A landscape with many valleys, sampled at points; each row gives a point and its height.
From any point a ball takes the steepest step (drop divided by distance) to one of its 3 nearest points. It stops when none of these is lower. Distance is the straight distance between rows; heights are no part of it.
nilo (h 6.05): [-33   6 -15  -3   7  17 -13   0   7 -10   2   8   7  12  -7  13  -8  -1
   1  16  23  -6  -1  -4  27  30  17  11   1  -9  35  -7 -19  -5  -8  -3
 -10   3  -1   4 -11]
vum (h 5.64): [-45  -3 -20   5   4   5  -4   4   8 -15   5  16  12   8  -7  15  -8  -4
   2  19  25   2  -3  -1  39  27  17  -1   1  -6  38  -4 -15   3 -12  -3
 -12  14 -11   2 -10]
lok (h 1.75): [ 44  11  37  13  -6 -35  26   1  -2   8 -13   1 -15 -13  19  -9   7  16
 -12  -2 -31  -7  14  -8 -27 -38 -36 -10  -3  13 -42  -2  30   9  13  23
   1 -10  15  -9  14]
robis (h 3.16): [ -7  -8 -11   9   0 -10  -4   1   0  11  24  16 -12  -2 -14 -25  -9   0
  12  26 -14  -7  24 -19  -2   6  -1 -13  -9   6   7 -12 -20  20   0   5
   5  23 -15  25   0]
leb (h 3.20): [-14 -21 -15  10  -4  -8   2 -12   7   2  25  18  -8  10 -18 -14 -17 -12
   5  18  -6  10  25 -11   7  12   5  -9 -14  -3   6 -13 -22  14  -6  -2
   1  24 -20  30   2]
fek (h 4.39): [ 49  13  38  11 -10 -29  19   7 -20   9  -6  -3 -13 -21  20 -19   7  16
 -14  10 -27 -20  14  -9 -36 -47 -29 -18  -5  21 -50 -13  28  18  20  18
  -2  -7   4 -10  18]
Vup (h 3.39): [  8  -6  -5   3  -9 -11 -11   3  -1   5  14   7  -3  10 -13 -34  -8   2
  12   6 -13  -8  17 -14   2  -4 -18 -10  -4   3  -1  -4  -3   3  -5   4
   0  17  -7  19  11]
tegif (h 3.89): [-62  -4 -23 -20  16  31 -16   1  22 -16   9   2  30  21  -8  22   0 -22
  -5   6  39  27 -28  10  34  59  34  15  -3 -22  48  20 -14 -16 -17 -19
 -10   7  -1  -2 -24]
tezo (h 4.02): [-69  -5 -25 -13  11  39 -13   5  13 -15  16   4  23  30 -14  19  -8 -17
 -11  14  38  24 -27  15  35  47  38  25  -6 -23  54  15 -22 -10 -25 -21
   8   9  -6   0 -33]
Lodef (h 3.82): [ 38  14  14 -14  -1  -8   9   0  -5  -5 -29  -2  -9   2  15  15  13  21
 -10 -20   4   4 -14  11 -10 -19  -8   5  11  -3 -13   7  25   7  -3  -5
   3 -26  24 -16   8]
zope (h 3.49): [-38  10  -9   0  20  50 -12  -3  14 -13 -22  -8  23  12  -2  40  -5  -8
  -6  -8  24  13 -27  20  18  33  25  16  -3 -26  39  41  -7 -35  -6  -8
  -4   3   2 -26 -16]
zosis (h 0.71): [ -4 -12  -6  16 -16 -24  -3   8   1  10  45  19 -12 -11 -19 -24  -1  -5
   9  20 -14 -10  24 -19  -4  -7  -7 -17  -5  18   1 -14  -9  20  -5  10
  13  39 -27  28   4]
vel (h 1.29): [-12  -4 -17  12 -18 -27  -9   9   5   9  40  21 -15 -10 -17 -34  -3 -10
  15  29 -19 -13  28 -22  -2  -3   2 -17 -19  20 -12 -25 -12  31   7  10
  26  30 -34  39   2]
bal (h 1.34): [  4  11  -7   1  12  31  -1   3  12  -8 -28 -22  16   6   2  30  -2  -4
 -10 -14  14  20 -25  19  11   6  10  10  12 -16  12  17  -6 -11   1 -10
   1 -28  16 -22   4]
nafen (h 0.76): [  7 -17  11   6 -17 -22   5   0 -22   5   4   0 -12 -12   9 -29   4  -2
   3  -1 -19 -24  19  -1 -29 -24 -20  -6   0  21 -35 -15   5  12   0   7
   2  11   1  13   2]
rozet (h 2.59): [ 35   7  19 -15   3 -15  13  -2  -7  -4 -23  -5  -6   9  32  10  17  20
 -23 -21   5   3 -13   3 -14 -15 -10   5   2 -13 -29  -6  33   0  -4   5
  -1 -32  30 -11   5]
Vosub (h 3.53): [-27 -10  -8   8   2  -1   2 -14   8  13  20  24  -1  18 -12  -7 -12  -2
  13  19   6   6  20 -12  11   9  17  -3  -1  -9  24  -9 -27  14  -8   2
  -6  13 -17  19   1]
Sapip (h 2.40): [ -8 -10  -9  17 -12 -34  -4   6  -9   2  34   4 -29 -14 -18 -25 -13 -10
   9  15 -24 -25  18  -9 -17 -11  -3 -19 -17  30 -20 -26  -6  32   6   7
  23  27 -20  39  17]
zunu (h 1.92): [  2 -13  -6   1  -9 -23  -8   2 -20  -1  15   2 -14  -8  -7 -27 -10   3
  -3   1 -16 -17  11  -4 -18 -11 -11  -2   1  24 -22 -16   0  10  -4   8
   1  15 -11  19   6]
gesen (h 6.01): [  8 -12 -12   5  -5   6   2   0   3  -3  -4   2  -1  -2  -5  -4  12   9
  18  -7  -1  -2  -2   0   4  -9 -13  11   1   5  -1   9   2 -11   9  -2
  -5  -1  -2   5  -5]
pur (h 1.72): [ -4 -12 -15  25 -18 -49   1  16   1  11  45  31 -18 -31 -15 -34 -10 -12
  19  28 -29 -28  39 -19 -18 -13   4 -14 -12  32 -19 -35  -9  33  10  10
  14  25 -42  55  19]
mizef (h 5.67): [-22   1 -12   6   6   8  -7 -10   5  -6  -3  13  -1  11   0   1  -3  -3
  12   3   9  -6   1   5  27  14  11  -4  -4  -8  19  -7 -15  -5 -13  -8
 -15  10   3   5   1]
pase (h 2.84): [ 61  12  33   9  -8 -44  14  -1 -13   3  -5   0 -15 -10  23  -9  14  16
 -23  -1 -34 -15  -1 -12 -26 -40 -39 -13   0  16 -49 -12  32  13  12  25
 -13 -12   9  -7  19]
gofe (h 7.25): [-21 -17 -11   3   5   6  -9  -9   4  -4  -2   8   1  11  -4 -16 -14 -12
   6   1  10   1   6   0  15  12  13  -5  -4  -9  16 -22 -16   0 -12   2
  -7  15  -9  12   3]
kes (h 6.62): [ 15  29   4 -31  10  47  -5  -6  -4  -5 -29 -30  17  20  25  44   3   2
 -13 -23  20  27 -42  26  10  19  12  21  27 -32  27  44  14 -34 -25 -24
 -16 -29  30 -42 -16]
gine (h 1.49): [ 19 -14  -4   2 -20  -1   3  -7  -5   1  -2   2  11  -7  -4 -14   3  13
   9  -5  -1  -4   5   3  -9 -10 -13   4   0   7 -15   7  -7  -8  11   5
  -7   4  -2  -1   1]
Tuza (h 2.63): [ -2  32  20 -22  20  44 -13 -10   5  -6 -25 -33  26  26   8  36  -3   0
 -14 -24  32  24 -29  10  14  18  13  19  12 -26  34  38   2 -35  -6 -13
 -14 -24  28 -31 -21]
pasu (h 4.73): [ 30  -4   9  -1  -2  -4  11   5   0  -1 -15   0   4   2  -1   7   8  18
 -12 -16  -4   2  -8   4  -4 -11 -10  -5  11  -6 -11  11  10  -2  13   4
   5 -20  15 -11  -2]
por (h 3.25): [-37 -23  -7   8  -5  -5   7  -6  14   6  32  24   1   8 -17 -10  -3 -12
   2  28   3   8  14  -8  14  17  19   2 -15   7  35 -19 -22  23  -9   7
   2  14 -30  27  -3]
Liriz (h 3.65): [-48  -4 -16 -14  22  41 -16  -2  18  -9 -12   4  30  11  -9  27  -1 -20
   1  -8  33  15 -26  15  24  42  19  22  -2 -26  36  18 -10 -30 -14 -14
  -8  12  -7 -19 -24]
lak (h 4.03): [-51  -5 -23  -8  24  20 -14   3  19  -8  12   4  20  12 -14  27  -5 -20
  -6   8  38  14 -10  -2  33  44  21  15   0 -17  42   9 -11 -14  -7 -13
  -4  17  -4  -9 -25]
zof (h 3.29): [ -5  -7   3   0 -11 -11  -6   0   2   7  18   6 -12   5 -14 -30  -8   1
  10  20 -19  -6  20 -12   4  -2 -11  -9  -9  -1   5  -5 -12  17  -8   8
   6  31 -21  21  -1]
rur (h 2.94): [ 12  -5   7   9 -13 -29  10  11  -7   9   9   1 -22 -27   0 -23  -4   1
   7  -6 -21 -27  28 -14 -28 -26 -27 -16  -6  31 -44 -24   9  14   0   8
   4   5  -7   4  15]
keko (h 2.07): [ 16   9   3 -11  11   9   0   2   5 -11 -24 -14  13  -1   1  21   3  -3
  -6  -6   8  23 -13  21  14   6   7   7  12 -16   8  11  -2 -11   5 -13
   6 -24  14 -12   6]
kiro (h 1.11): [-16   8 -13  -3   9  34 -11  -4   8  -4 -14  -7  20   4  -4  22   3 -11
   8  -6  12   1 -20   9  13   6  17  10   6 -10  26  10  -4 -13  -6 -14
 -10  -8   7 -14   0]
Golog (h 3.24): [-25  17  -4 -11  12  54 -15 -15  16  -9 -35 -28  22  22  -6  52   2  -7
 -12 -19  28  31 -30  13  19  28  23  20   3 -38  47  37  -2 -40  -3  -8
   0 -10  12 -20 -14]
Lam (h 3.28): [ 51   9  25   2 -11 -23  18  -1 -13  10  -8   0 -17 -20  16 -15  10  20
  -6   9 -29 -12  10 -13 -27 -41 -31 -14  -3  15 -53  -5  24  13  21  19
  -2  -7   6 -15  10]
Vegel (h 3.50): [ 19   5  20  18 -17 -39  11  16 -15  18   3  12 -15 -35   3 -38  -3   6
  12   6 -32 -36  29 -11 -32 -34 -32 -17  -3  24 -56 -23  14  22  -1  13
  11   9  -5   9  16]
kemi (h 3.66): [-11 -15 -15  10   4 -11 -12  -7   3  -4  14   1  -5   4  -6 -18  -6  -8
   1  10  -8   1  22 -16   6   0   3  -8 -12 -13  11 -18 -13  12  -3   6
   0  20 -13  19   1]
bavo (h 5.56): [ 15  23  16 -25  16  35  -4  -7  -8 -10 -31 -42  13  14  28  30  -7   8
 -16 -27  20  30 -43  26   9   6  15  15  12 -24  11  26  17 -37 -12 -23
 -14 -35  29 -51  -7]
kone (h 4.95): [ 26   2  12  -9  -3   1  13   2  -8  -5 -18  -3   1  -2  12   7  11  25
 -16 -15   1   8  -6   6  -4 -11  -9   2   7  -5  -7   5  20  -8   6   1
  -1 -26  25 -13   6]
Zifug (h 3.79): [  8  -9  -9  -6  -6  -4 -12  -5  -5  -3   3   4  -6   4  -3 -16   8   1
  17  -5 -10 -14   7   1   4  -9 -13  -1  11  -2   0   4  -3  -4  -1  -1
  -6   6  -4   8   0]
puzep (h 0.66): [ 21 -14   2   2 -16  -4   8  -3 -12   4   1   3  -3 -10   0  -8   3   7
   4  -6 -12 -21   7   8 -19 -22 -16   5   3  11 -20   7   4  -4   7   8
   8  -6   0   1  -3]
mipuf (h 8.48): [ 73  18  32   6 -10 -50  16  10 -27 -16 -20  -3 -29 -16  35 -31  12  17
 -21  -4 -50 -17   5   3 -40 -42 -39 -17  -1  23 -60 -23  38  18  13  20
   2 -20   2  -5  38]
Devat (h 1.31): [ 35  -2  18   0 -10 -17  12 -12 -11   2  -8  -5  -8  -1  16  -1  18  25
 -22 -12  -6  -3  -1   4 -17 -26 -16 -10   3  10 -28   6  14  -1  11   5
  -1 -18  20  -9   4]
pegim (h 2.51): [ 18  13  10 -17  11   9   9  12   3  -4 -33 -22   6   5  14  27  -2   5
 -17 -15   9  30 -28  24   8   8   7   8  10 -10  -3  14   2 -21  -3 -19
   5 -31  24 -27  -1]
tok (h 1.89): [ -1 -21 -11  24 -22 -61   0  10  -5   8  50  27 -30 -31 -18 -41  -2 -18
  30  27 -37 -24  49 -17 -18 -19  -9 -26 -10  33 -28 -31  -3  41  24   5
  26  33 -36  45  28]
bagi (h 1.36): [ 51  14  19  -4   0 -15   6  -6  -2  -6 -25  -9 -18   1  37   4  32  15
 -12 -20 -17   1   0   3 -26 -20 -30  -6   8   0 -42  -7  30  -3   0  16
 -13 -23  20 -19   6]
fezov (h 5.52): [-50  -9 -20  -4  15   9  -4   6  11 -12  13  11   9  14  -7  16  -3  -7
   1  15  26  13  -4  -3  33  34  27   9  -7 -11  39  -4 -17   6  -7  -9
  -8  17 -14   3 -21]
fufoz (h 2.77): [ -9 -10  -4  12  -6 -43  -2   6 -14   0  17   2 -25 -16 -15 -33  -9  -2
   3  -3 -26 -28  27 -17 -17 -16  -7 -13  -3  26 -22 -20   4  21   3   5
  15  18 -16  32  18]
Votu (h 3.43): [-43 -24 -16   8  -2  -6   2  -4  10   1  33  29  11  13 -12   5  -4 -11
   2  24  10   4   3  -8  24  19  33  -6  -8  -5  36 -12 -33  12  -4   0
  -3  14 -21  21 -10]
liguf (h 5.48): [-12  -7 -14   9   3   3 -12  -6  -3 -11  10   3  -6  10 -12 -12 -12  -3
  12  -3   0   0  16 -10  12   4   5  -2   0  -4   1  -5  -8   5  -9  -5
 -13  12   2  15   6]
mem (h 3.03): [-28 -19 -17   9  -9  -7   6  -9  11  13  41  29  -4  -1  -9 -18  -3 -14
   8  23  -8   0  24 -10   6  17  14 -10 -17   4  18 -10 -38  15  -6   6
   7  21 -29  34  -3]
togu (h 1.26): [-44   5 -20  -5  12  33 -13   1   5 -13 -13   2   8   7  -5  26   1 -12
   5   4  36  -5 -13   1  18  33  15  11   4 -14  43   7 -12 -15 -14  -7
  -8   8  -8  -7 -15]
Gosa (h 3.35): [ 11 -12   6  22 -15 -63   7   4 -15   8  26  11 -33 -37  -9 -37  -8  -4
  12   8 -25 -32  38 -24  -9 -23 -16 -25 -13  27 -40 -34   6  51  15  14
  18  21 -13  25  24]
tik (h 5.95): [-50 -10 -17  -4  18   7  -2   1  18   0  20  10  20  12 -16  16   5  -9
   1  21  28  28  -3   7  39  38  33  14   0   1  50   4 -25  -5  -5 -13
  -2  21  -9   4 -34]
Zenum (h 1.12): [ 29  10   2 -13  -6   9   5   8  -2  -2 -28 -16  -3   3   4  17   9  10
  -5 -15  -1  20 -14  13   1 -13  -4  14   6 -19  -3  10  22  -2   7  -7
   6 -26  22 -19   1]
pak (h 2.49): [ 24  12   3 -10   9  18   8   7  -2  -7 -28 -21   6  -1   3  22   2  10
 -15 -19   9  27 -23  16  12   3   6  10  12 -20  14  12   9 -17   3 -13
   5 -33  25 -28   3]
bez (h 1.64): [ 44  16  21  -9  -7 -18   7  -9  -3  -1 -23  -2  -2   0  26   7  20  18
 -16 -21  -9   3  -4   4 -22 -17 -22  -9  -3  -9 -43   0  37  -2  -3   6
  -7 -19  22 -12  12]
ripi (h 3.61): [ 45   5  22  21 -17 -39  23   7 -16  17  -2   9 -11 -31  16 -38  -3  10
   7  10 -38 -35  23  -3 -38 -38 -37 -22  -7  37 -58 -14  17  22  17  17
  12   0   0   7  19]
par (h 7.30): [ -9  -2  -9   8  -2  27 -14 -10  10 -14  -4   4   8   0  -1  -4  -9  -4
  18   4   7  -3  -1   2  12   8   0   9   9  -5   8  -4 -13  -8  -8  -6
  -9  -1   2   3   4]
ribu (h 3.40): [ 38  13  17 -11 -10  -5   4  13 -14  -7 -31  -3   0   1  28  17  15  25
 -13 -22   2  13 -15  12  -5  -7 -10  -6  16 -17 -14  -1  31 -13  -7   0
  -3 -38  25 -27   0]
zifu (h 3.33): [-23   4   2  -8  18  62 -14 -11  17 -13 -23 -19  26  20  -7  52  -3  -7
 -12 -18  26  27 -25  13  14  32  30  18   4 -29  41  30  -2 -44  -6  -4
  -9 -11   8 -25 -23]
Med (h 0.54): [ 15  -6   4   1 -12  -8   6 -10 -10  14   1  -1  -3  -7   0 -17   5   7
  12 -15  -9 -16  20   1 -23 -25 -12   2   4  15 -34   3   8  -2   5   0
   4  -4   3   5   9]
Tolen (h 4.96): [ 11  33  11 -25  11  44   5  -5   1  -6 -30 -35  15  21  21  33  -1  -9
 -16 -28  20  20 -41  19  10  13   9  19  22 -25  33  30  20 -30 -16 -20
  -7 -32  21 -47  -7]
nak (h 1.85): [-18  -2  -9  15 -10 -19  -3  -1  11  22  32  30 -12  -7 -19 -32  -6 -18
  19  37 -17  -6  27 -17  -4  12  -3 -10 -20  15  -6 -22 -17  33   0  18
  16  43 -37  40   7]
ketig (h 2.87): [ 26  -2  19   9 -10 -23  16  -3  -6   9   4   2 -14 -28  14 -21   7  14
  -7   1 -28 -19  15 -11 -32 -20 -26 -15   2  22 -51 -10  17   9  23  15
   7  -4   2   1   5]
Fumev (h 2.95): [-16 -18 -12   8  -3 -16   4  -4  14  17  35  22 -10  -1 -19 -23 -13  -7
   9  24  -5   2  19 -16  -1   2   4  -8 -21   8  13 -15 -18  25   7  13
  10  32 -27  27   1]
nopi (h 0.84): [ 31  -7   2   0  -3  -5   3  -5 -10  -1  -4   2   6   3  -6   0  15  10
   3 -14  -5  -5  -5   9  -5 -13 -15   5   7   9  -7   7   4   4  16   3
   7 -15  20  -1  -4]
lib (h 6.25): [-79   0 -25  -4  12  32  -8   6  28  -5  30   0  40  29 -21  17  -1 -18
  -2  19  40  31 -22   5  47  46  53  30  -7  -9  61  28 -33  -6 -10 -28
  -5  17 -18   8 -35]
bil (h 3.54): [  8  -3  17  13 -23 -42   8   6 -13   8  12   6 -26 -31  -2 -36   0   7
  12   3 -27 -24  38 -17 -31 -15 -23 -15  -9  24 -46 -28   7  18   7   8
   7  16  -6   8  20]
zutu (h 1.88): [ -6  29   9 -20  19  46  -7  -2   6  -5 -29 -25  21  20  -3  35   2   0
 -14 -17  26  23 -31  13  18  13  19  14  13 -21  31  32   4 -28  -2 -14
  -8 -26  14 -22 -10]
mag (h 5.47): [ 26   0   6   1   0  11   6   7   0  -4 -15 -12   1  -1   5  15  -4   8
  -1 -15   2  15  -1   9  -3  -5  -4   8   9 -16   0  11   1 -11   9  -2
   1 -30  20 -14  -5]
vuvuk (h 1.24): [ 48   9  19  -8   4 -28  11  -3  -7  -1 -17  -7 -22  -3  28   0  12  11
 -20 -10 -18  -1   8   2 -31 -25 -23  -9  -2   4 -41  -6  35   5   6  18
  -7 -21  14  -9  10]
poka (h 0.93): [ 25  -5  21  -6  -9 -18  24  -3  -6  12  -4   2  -9 -16   5 -13  13   8
 -11   1 -14 -17   9   3 -28 -30 -17  -6  -3   8 -37  -4   8   1   9  15
  -1  -9   8   0  10]
kop (h 3.47): [-26   9  -5  -4  18  50 -13  -7   6   1 -20 -11  21  15  -7  35  -1  -5
   4 -10  30  13 -31  10  19  27  21  12   7 -27  35  32  -2 -33   7  -3
   1   0   5 -25 -15]
fipu (h 3.48): [  1 -15  -8   3 -10   0  -4  -2  -5   3   2   4  -5   1  -6 -27  -2  -2
   8   2  -7  -6  13 -12   2 -11 -18   3  -1   0  -5 -14   1   5   3  -2
  -1  19  -8  16  11]
Mopas (h 1.59): [ -5 -12 -20  17 -25 -38   1   6   0  18  42  25 -26 -21 -16 -34  -6 -15
  16  29 -20 -20  33 -26 -19 -13   5 -26 -12  26 -19 -25  -8  35   7  17
  25  35 -33  47  16]
Zad (h 1.32): [ -2 -13  -7  12  -8 -30  -9   9  -1   6  36   8 -17  -4 -12 -32  -8   3
  13  22 -13  -8  17 -25  -6 -12  -1  -9 -17  15  -6 -19  -6  19  -5  10
  15  30 -19  34  15]
Mul (h 2.58): [ 22  21   8 -16   7  14   3   9  -9  -6 -34 -24   4   0  15  27   9  10
 -18 -26   8  26 -20  21  -2   4  -8  11  11 -16  -4   8  14 -23  -4  -8
  -5 -32  28 -38  -6]
rugo (h 6.71): [ 65   4  32  11  -7 -51  30  13 -16   7  -8  -5 -15 -21  20 -30   7  17
 -18   3 -52 -23   2  -5 -37 -48 -30 -18  -7  25 -59 -25  32  26  26  26
   0  -6   7  -7  30]
pegu (h 1.25): [ 43  11  31   4   4 -27  14  -6  -3   1 -15  -3 -22  -6  33  -2  12  22
 -23  -8 -19  -6  -2  -1 -32 -31 -32 -14   3   7 -42  -5  27   7   8  19
  -7 -19  14 -12   6]
zafid (h 2.53): [-26 -20 -14  12  -6  -4   1  -3  17  20  39  28  -8  -4 -16 -26 -13 -17
  15  33  -8  -3  30 -20 -10  18   8  -5 -26  12   2 -12 -22  27  -4  10
  15  33 -36  34  -4]
nin (h 3.90): [ 23  25   9 -21   8  31   2  -2  -3  -9 -38 -33  11  10  29  33   2  10
  -9 -28   9  35 -38  25   2  11   1  19  10 -27   9  19  22 -33 -15 -21
 -12 -35  24 -49  -2]
kevud (h 3.72): [-45 -12 -22   7   5   5  10  -2   8   6  25  23  15   8 -17  -1   0 -17
  12  22  23  10  14  -9  32  25  29   5  -4   1  39   1 -34  10  -4  -7
   2  22 -26  10 -26]
Nos (h 1.78): [ 27   1   7  -9  -9 -13  15   3 -15   7 -16   2  -2   0  -1   8  12  18
  -7 -11  -4  -2   6   1 -14 -24  -9   0  -2   4 -14   1  11  -1  10   2
   2 -16  20  -3   4]
dima (h 1.02): [-10  23  -2  -6  14  44  -5  -2   5   2 -12  -8  16   8  -5  27  -2 -16
   7  -6  23   4 -25  10  12  14  15   6   4 -14  24  20  -7 -20   3  -9
  -6 -12  -2 -20  -5]
vidar (h 0.21): [ 14  -6  -1   2 -21 -19  12  -2 -14  10  -2   0  -6 -14   5 -23   3   3
  -1   0 -11 -21  19  -5 -30 -21 -23 -11  -3  23 -40  -7   9  -4   4   2
   5  -7  -1   6   7]
sadut (h 2.09): [-19   0  -8   7  -1  23 -15  -9   6   0 -14  -3  14   7   1   8  -9 -13
  16   0   9   0 -14   2  18  14  13   3   7  -8  19  -7 -14  -9 -12 -12
 -11  -8   5  -1  -2]
Zubeb (h 1.65): [ -4 -12  -3   9 -12 -33  -5   5 -15   3  27   6 -24  -1  -6 -33 -12  -1
   8  13 -20 -12  24 -20 -12 -22  -9 -15  -8  23 -15 -18  -6  25   2   9
  15  25 -20  33   9]
Nadem (h 7.52): [  8  -4  -3   3   1  13  -3   0   9  -9  -9  -6   9  -5   1  12   3   5
   6  -3   4   4  -2  15   7   0   7  13   9  -1   2   7 -10  -7  11  -8
  -5 -15  11  -8  11]
gat (h 3.96): [-55  -5 -25 -14  20  29 -20   4  20 -11  12  -4  22  19 -16  21  -9 -10
  -7   9  36  19 -17  13  35  49  37  23  -1 -12  40  10 -18 -17 -17 -18
 -12  12  -7   1 -33]
bedut (h 1.14): [ 36  -2  27  -2  -2 -24  18  -3 -10  -1  -6  -1 -11  -6  23   2   7  15
 -16  -2 -15 -10   9   1 -28 -26 -18 -13  -5   2 -41  -5  22   2  11  12
   2 -15  17   3  13]
Rog (h 0.69): [ 24  -9  13  -2  -6 -14   5   0 -17   1   6  -1 -11 -15   6 -10  11   6
  -2  -8 -13 -13   9   5 -31 -22 -12  -7   0  18 -33   3  10   3   9  13
   4   0   4   8   2]
zaz (h 3.92): [  6 -12  10  19 -18 -52   2  10 -11  10  16   5 -25 -27 -12 -41  -8   1
  14   4 -23 -25  28 -17 -19 -20 -29 -22  -7  27 -40 -33  12  28   8   7
  14  15  -6  22  24]
lupub (h 7.47): [  1  -4  -9   8  -6  10 -13 -12   5  -6  -5  -4   6  -1   2 -12   2   2
  17  -6  -1  -7   3  -3  14   3  -6   1   2  -6   6  -1  -9 -10   5   3
  -5  -5  -3   9   9]
Sof (h 1.66): [ 12  -8  12   9 -17 -30  17   0 -11  15   1  -2 -15 -28   9 -23  -1   7
   5  -1 -22 -33  20  -6 -26 -29 -26  -6  -8  26 -36 -10   3   5  13  10
   1   4  -5   3   2]
Miz (h 4.06): [ 38   4  27  17 -15 -34  25  11 -13  16   2  11 -15 -17  17 -30   4  15
   1  11 -35 -24  19  -3 -32 -37 -32 -21   0  21 -62 -19  26  22  15  24
  11  -2   5  -8  16]
ferav (h 1.86): [  6  23   0 -11  14  34  -6  -1   2  -1 -25 -30  22  15   0  28   2  -6
  -7 -19  17  17 -31  15  10   8  14  17   6 -25  25  25   5 -21  -5 -13
   2 -30  15 -19  -4]
Zan (h 7.60): [ 11  -9  -1  11  -1  12 -10  -6  -1  -1  -9  -1   1  -9  -8  -3   2   0
  14  -4   2  -5   6   5  -5   0 -11   9   5   0  -1  -2  -8  -5   6  -2
  -4  -5  -1  -2  -2]
zuben (h 6.17): [-73 -13 -29 -15  19  21  -9  -2  19  -3  24  15  24  20 -21  18   0 -12
  -5  19  35  25 -16   4  36  36  40  12  -9  -2  51  15 -25  -6 -10 -21
  -4  20 -13   7 -36]
ruk (h 1.09): [ -8  21   2  -5  24  37  -5   4   4 -10 -19 -20  26   9  -2  35   0  -5
  -2 -14  23  23 -30  -3  15   9  18   7  12 -17  25  27  -3 -25  -2 -18
   1 -18  19 -27  -8]
gareb (h 6.84): [-29 -11 -14   0   6   1  -7  -6   5  -5  13  10   0  10  -1   2 -16  -9
   6  13  11   3   2  -4  27  21  15   7   1  -7  28  -5 -16  12  -7  -5
  -1   4 -13  11   0]
Kovuv (h 1.33): [ 61  12  30  -2   4 -28   7  -5  -8   2 -18  -7 -15 -10  32   1  19  18
 -17 -13 -27  -9  -3  -1 -32 -27 -34 -11   5   4 -43   3  34   6   2  16
 -16 -19  21 -14  16]
gutas (h 0.94): [ -3 -13  -7   6  -9 -20  -2   5  -9   4  22  -1 -20  -2  -6 -33  -8   3
  12  10  -6 -17  13 -26  -7 -18  -3 -10  -9  14  -1 -21  -6  13  -5   8
   4  28 -16  31   9]
lod (h 3.75): [-54  -7 -15 -19  19  46 -22  -1  13 -14   0   7  26  24 -12  34 -11 -15
 -18  -3  33  17 -36  18  30  46  35  21  -7 -24  51  22 -17 -26 -21 -14
  -8  16   1 -18 -19]
giga (h 4.52): [  1   1 -12   5   5  20  -4  -4  10 -12 -12  -7  12   0   0   8  -3 -12
  14  -4   9   1 -16   8   6   3  12  -6   8  -7   6   6  -5  -6  -1 -11
  -8 -13   1  -7   4]
nudib (h 3.58): [-51   9  -9 -14  19  55 -18 -12  11  -9 -11   2  23  16  -7  31  -4 -16
  -3 -11  30  19 -34  14  15  35  24  14   3 -22  40  30 -12 -32  -6  -5
  -5   1   0 -23 -22]
Pima (h 1.56): [  2 -13  -3   6 -12 -26  -3   5 -11   8  15   1 -23 -18 -10 -25  -3  -4
   1  -3 -19 -15  21 -12 -19 -14 -15 -11  -1  25 -25 -16  -1  10  -3   1
   0  19  -9  16  11]
lidod (h 4.88): [-37 -12 -24   2   7   4  -4   7  12  -5  22  17  10  12  -4  14   4  -3
   6  20  25   2  -2  -8  28  29  20   6  -1  -4  46 -12 -22   7  -2  -3
  -9  15 -15   3  -9]
fase (h 3.94): [-43  -9 -17  -2   3  -4  -2  -3  12   8  26  13   4  11 -21  10  -5  -5
  15  20  19  11   0  -6  29  26  23   4  -6   3  45  -4 -38   9   2  -5
  -3  18 -15   9 -16]
zuzu (h 6.65): [ 19  34  10 -36  22  46  -3   4   0  -3 -32 -31  18  18  26  49   4   3
  -8 -36  28  30 -45  21  15  24  13  24  23 -31  28  37  15 -42 -19 -30
 -15 -29  25 -50 -22]
bokud (h 2.55): [  6 -16   3  17 -15 -47   0   5 -12   6  32  11 -33 -26 -16 -29  -4 -10
   9  13 -30 -21  37 -24 -18 -17  -9 -29  -4  29 -31 -31  -1  43  14  10
  18  29 -15  32  17]
Gakir (h 0.81): [ 25  -9   8  -2 -12 -12  11   5 -11  10 -10  -5   0  -1   8   0   1  14
  -8  -8 -10  -8   9   9 -21 -24 -15 -13   1   5 -24   7   9   6  10  14
   3 -14   4   4   3]
gamal (h 1.30): [-23   9 -11  -7   9  34 -19  -4   7  -2 -12   2  19  15  -4  14  -2  -7
   7  -4  18   1 -25   8  24  15  11   7  10  -9  30   8 -14 -11  -7  -8
 -11  -3   6 -13  -5]
netim (h 1.20): [-31  10  -8  -2  16  39  -8   2  11  -9  -8  -1  16   5 -14  28   2 -14
   6   3  27   4 -23  15  19  27  19  14   3 -10  29  18  -1 -18 -10  -5
  -4  -6   1 -20 -17]
Tis (h 1.55): [ 25 -17  21   7  -9 -14  21   2  -8   8  -3   2 -23 -17  11 -12   1  11
   0  -4 -24 -19  16  -3 -32 -28 -16  -2  -5  26 -41  -6   6   5  11  15
   7  -6   3   1   0]
los (h 6.26): [-30   1 -15   7  15  20 -14  -5   7  -5   2  11  15   6 -15  10 -15  -8
  13  -3  14  -7 -13   5  27  24  15   9   9 -14  27   0  -8  -5 -17  -2
 -14   2  -6  -8  -2]
Pitu (h 1.98): [ -3 -11 -15  23  -5 -47  -1   9  -1   9  41  14 -22 -20 -18 -31  -3 -11
  12  13 -32 -21  42 -16 -16 -18 -10 -20 -12  35 -21 -30  -6  38  16   7
  24  29 -26  48  13]
Vene (h 2.67): [ 14  23   9 -20   7  26 -12  -1   1 -12 -23 -29   8  17   6  22  -2   8
 -12 -15  13  23 -30  13  16   2  15  14  12 -20  16   8   5 -19  -3 -16
  -4 -27  24 -28  -1]
tetef (h 0.61): [ -9  17  -7   1  12  40  -4   4   6  -5 -13 -17  23   0  -6  20   1  -4
  11  -5  19   8 -22  16  13  10  21   6   8 -12  15  17  -5 -21   1  -9
   0 -22   7 -17   1]
lurov (h 3.10): [-14  19  10 -20  23  45  -7  -9   6  -1 -26 -23  23  33  -2  47  -6  -7
 -17 -23  26  31 -25  13  23  24  17  15   8 -37  45  39   6 -29   0 -14
 -11 -19  22 -21 -23]
ral (h 3.55): [ 12 -12  -6   3 -15  -3  -3   0 -11  -1  -1   5  -2  -4  -1 -25  -2   4
   7  -7 -10 -27  10 -15 -11 -17 -22  -1   0  14 -10  -4  -5   4  -1   1
  -3   9   0   9   5]
Ret (h 2.44): [  7  25  10 -20  18  37  -5   3   6 -10 -33 -29  14  14   9  30   5  -6
 -11 -15  19  26 -33   8  18  12  12  19  12 -25  26  27   3 -33 -14 -19
  -7 -16  17 -29  -6]

Where does a ball stop that starts at each point below?
bokud -> zosis
zope -> tetef
Tuza -> tetef
robis -> zosis
Lodef -> vidar
bagi -> vidar
